The views of a scene show one set of named points, each view turned or mirrored, and shifted as a whole, with a little noise and some points left out.
In the rows, 128 means zero.

Scene 1
View 1
Rof: [154 153 143 109  74 103 198  57 132 131 146 169 109 125 105  94 138 180
 154  93 148 113  26 138]
dupi: [ 73 105 140 132 156 117  68 117  67 126 142 168 166 154  97 125 128 116
  92  83 119 146 127 131]
bep: [124 133 147 120 117 114 148  90 107 129 145 170 132 130 109 108 130 154
 129  82 135 126  64 127]
Tuz: [ 94 123 130 128 111 107  99  85  83 136 142 153 144 154  92 112 138 131
 124  99 127 134 105 150]
vide: [ 99 151 104 163 131 104  79 183 101 122 106 121 140 124 117 136 150 100
 130  36 149 104 145 139]
bolo: [ 95 134 104 137  77  95  93  75  84 144 138 127 132 160  84 110 157 122
 138 108 132 119 116 169]
rinot: [130 121 172 104 140 122 164  86 110 122 155 199 140 128 114 106 116 170
 118  80 132 138  41 107]
gitol: [ 84 122 106 133  92  97  79  74  75 143 141 133 140 167  79 116 152 119
 128 114 122 132 123 168]
pebu: [ 82 114 118 128 103 101  80  70  70 140 147 148 145 167  81 114 146 125
 119 115 120 139 117 161]
ladak: [113 129 125 117  80 101 132  44  93 141 152 152 125 155  86 102 146 148
 140 116 132 128  78 158]
Kikun: [ 98 118 139 119 111 109 114  64  85 134 152 164 141 155  88 109 137 141
 121 108 125 139  88 147]
bov: [116 133 121 116  64  99 135  37  94 144 151 147 122 159  81  99 153 150
 143 124 131 125  73 165]
Doduv: [ 82  90 167 104 152 123  97  58  67 130 168 197 166 161  88 109 115 148
  87 117 107 167  85 124]
pafol: [ 90 107 175 127 215 136  91 175  84 108 137 203 179 120 127 134 103 124
  77  37 127 146 109  86]
veme: [ 94  95 161  97 123 116 118  27  72 137 175 194 152 169  79 101 122 160
 103 132 107 161  67 138]
bidor: [114 153  90 140  51  87 118  78 101 143 127 112 114 150  91 109 168 124
 159  99 145 104 107 175]
Safu: [129 148 126 126  81 103 152  72 113 138 137 151 122 137  98 105 145 152
 146  94 144 114  67 148]
tuza: [ 81  96 146 108 125 112  88  46  63 139 168 178 158 172  78 109 127 139
 100 129 108 159  99 144]
Tibi: [103 137 121 137 116 106 103 125  95 128 126 145 138 138 106 123 143 122
 127  70 138 118 112 140]
redan: [105 129 123 127  96 102 113  77  92 138 142 147 135 151  94 110 147 137
 130 103 133 125  94 154]
roz: [113 144 109 131  65  95 127  65  99 141 139 130 118 152  90 105 157 137
 151 106 139 115  92 168]
kotun: [ 83 131 116 155 155 112  63 183  85 123 118 141 157 133 115 140 143  97
 110  43 140 120 151 130]
View 2
gitol: [144  94 147 156 160 134 100 125 131  89 126 129 101 158  99 143 146 159
 126 155 139 150 129 142]
bidor: [105 135 153 169 203 138 133 119 135  88 156 118 157 134 127 159 127 130
 111 147 145 157 138 134]
redan: [130 108 150 131 156 134 132 119 150  96 113 121 138 113 117 131 155 157
 134 136 137 143 156 115]
Tuz: [143  99 142 132 153 130 117 112 146  91 109 127 124 124 117 126 152 159
 134 151 141 145 142 123]
dupi: [184  79 116 107 128 117  89  82 154  88  91 131 103 122 127  93 158 174
 148 170 143 143 129 117]
bep: [123 109 150 110 150 134 153 121 163 103  96 122 155  87 124 126 165 163
 137 126 138 137 177  92]
Rof: [ 73 131 183 125 173 150 195 160 166 110 108 112 185  79 111 160 166 151
 126  95 133 137 202  87]
veme: [139  67 166 122 118 140 130 160 150 102  76 134  87 138  74 131 192 186
 143 116 126 132 175 112]
pebu: [149  92 145 138 153 131 109 112 140  90 115 131 112 138 111 130 153 158
 134 153 141 145 139 131]
vide: [164 129 100 118 186 112  99  32 157  80 135 117 170  90 183 101 115 136
 136 188 161 154 114 118]
bolo: [130 112 147 160 180 136 112 116 133  85 137 126 125 144 116 146 136 143
 122 156 144 153 131 140]
pafol: [202  75 101  53 104 109 104  44 186  96  55 125 131  61 159  56 168 184
 172 165 143 126 153  81]
bov: [104 112 172 155 171 147 144 154 141  98 126 124 133 136  96 161 155 152
 119 121 135 147 161 125]
ladak: [110 108 168 148 163 145 146 148 143  98 117 124 131 132  97 155 160 155
 127 126 136 146 162 120]
Tibi: [143 114 126 121 167 126 119  81 154  91 116 120 150 102 142 117 139 149
 137 159 148 147 143 112]
Doduv: [166  60 149 104 105 131 113 132 154 100  66 135  83 127  87 110 191 193
 153 134 128 133 165 107]
Kikun: [134  94 153 131 146 133 128 131 149  96 102 126 117 126 103 132 165 166
 135 137 134 144 154 118]
kotun: [185 110  94 103 163 108  86  31 159  81 117 122 147  98 173  84 126 148
 146 193 155 148 114 117]
Safu: [100 124 164 136 176 141 159 131 155  99 120 117 161 102 120 149 153 149
 124 122 140 146 167 107]
tuza: [156  69 153 129 121 135 110 140 143  93  86 133  78 149  81 124 177 181
 140 139 131 139 152 127]
View 3
bep: [128 151 143 140 106 131 134 152 130  90 101 144 145 106 120 126 121  87
 150 151 102 126 179 137]
bidor: [154 119 117 117 112 175 125 125 120 131 109  97 113 172 112 101  95 123
 111  96 125 141 162 130]
Safu: [152 130 134 119 111 155 128 148 122 102 101 116 127 120 121 116 113  96
 127 130 104 133 193 134]
redan: [132 134 133 148 111 141 134 138 122  98 102 138 137 144 120 111 121 104
 138 134 121 126 162 130]
rinot: [125 154 155 148 103 115 137 167 130  66  95 160 154  78 129 131 136  72
 166 178  92 116 196 139]
tuza: [123  99 143 189 120 122 151 143  98  72  89 173 148 169 139  87 162 112
 153 154 146 101 135 125]
pebu: [125 111 130 174 116 141 145 128 109  99 101 147 138 188 124  92 136 125
 137 124 149 119 127 125]
Tuz: [121 133 132 162 110 136 140 133 122 100 102 143 142 161 118 108 125 110
 141 128 133 125 141 129]
gitol: [129 111 124 164 116 151 140 123 112 111 104 136 130 196 117  92 123 128
 131 111 150 123 125 124]
bolo: [139 116 123 147 115 161 136 126 116 118 108 122 125 186 119  95 115 127
 122 107 140 132 141 126]
vide: [ 83 209 117 159  87 137 138 112 169 149 128 133 155 178  82 143  69 119
 143  88 122 158 113 136]
dupi: [ 86 159 133 204 103 107 153 125 134  96 108 179 164 175 113 117 130 113
 164 136 147 123 106 129]
Kikun: [132 117 141 162 114 137 140 143 112  88  97 150 138 150 129  99 139 105
 145 143 127 115 156 129]
ladak: [155 102 135 137 119 156 131 145 104  92  97 128 123 144 131  97 132 107
 129 134 122 117 178 128]
kotun: [ 67 211 120 185  85 118 147 114 165 134 128 157 167 185  85 139  85 119
 155 102 135 148  97 136]
Tibi: [109 167 127 152 100 136 137 128 144 117 115 140 146 157 104 125 100 109
 142 115 120 137 140 134]
bov: [165  92 132 130 123 163 128 143 100  95  93 118 118 146 133  93 134 110
 124 133 122 117 180 126]
veme: [140  83 156 182 126 121 148 161  86  42  79 173 145 126 152  86 176  94
 158 183 133  93 171 125]
roz: [153 115 125 122 116 166 128 133 116 113 104 110 120 159 119 103 113 113
 119 114 121 130 172 128]
Rof: [168 127 145  98 115 156 120 164 120  85  95 109 122  71 132 122 119  77
 130 155  81 126 231 135]
View 4
Safu: [108 163 109 104 157 125 123 103 128 112 122 108  96 164 127  81 156 132
 118 151 121  96 123 129]
veme: [ 93 136  94 130 180  94 147 156 153 123 180 148  75 141 119 109 108 125
 170 132 160 141 101  86]
Tibi: [122 161  85 131 161 123 127 104 125 116 126 133 132 120 109  52 126 128
 130 106  83  91 120 160]
Rof: [105 161 114  81 161 141 129 108 127 114 120  77  51 173 145  86 171 131
  96 191 147 105 122 116]
bidor: [105 171 124 113 141 104  96  84 119  98 105 134 153 189 112  92 157 138
 128 127  94  81 131 142]
Doduv: [105 132  75 144 186 100 154 160 154 130 183 153  81 106 109  86  92 126
 174 110 144 141  95 103]
pafol: [142 139  29 153 194 147 180 139 143 152 166 120  88  21 109   4  74 117
 139  82  86 125  94 174]
bolo: [103 162 109 130 150  93 107 103 131 101 127 153 156 172 104  90 135 136
 152 108 102  94 123 131]
kotun: [139 162  58 156 164 126 135 100 124 126 126 146 166  72  93  17  96 126
 137  64  46  84 115 191]
redan: [110 155  97 124 165 116 127 115 136 116 138 130 110 141 116  77 131 130
 137 128 114 106 116 132]
rinot: [115 143  78 108 184 143 161 138 140 136 154  93  40 110 133  59 126 124
 119 158 143 127 106 125]
vide: [137 171  74 144 154 134 121  80 113 121 105 130 168  97  98  20 118 129
 118  78  39  72 121 199]
tuza: [101 138  90 142 175  85 138 151 150 118 175 165 109 133 108 101  99 129
 180 106 140 133 101 100]
bov: [ 95 156 122 111 154 100 113 118 133 103 134 132 108 186 120 110 148 134
 143 147 136 107 119 106]
gitol: [104 156 107 139 153  87 111 113 134 104 138 163 156 159  99  92 123 133
 161  97 102 101 116 126]
bep: [116 153  89 109 171 135 138 119 133 123 136 104  77 128 124  64 138 128
 118 146 122 107 115 135]
pebu: [103 151 100 142 161  91 120 121 139 109 148 164 145 147  98  92 112 131
 168  99 108 110 112 122]
Kikun: [106 150  97 127 167 105 133 129 139 115 151 139 106 145 113  90 122 131
 152 122 126 117 111 119]
ladak: [105 158 112 112 156 110 122 114 132 108 132 127 106 167 119  94 144 131
 133 141 126 103 120 119]
roz: [104 162 118 114 150 105 108  98 125 102 116 132 131 180 114  96 151 136
 132 134 110  92 124 128]

In a view up to two points have been moved. Name them for each view, in the order of its rows, or write none.
view 1 => redan
view 2 => gitol, pebu
view 3 => veme
view 4 => ladak
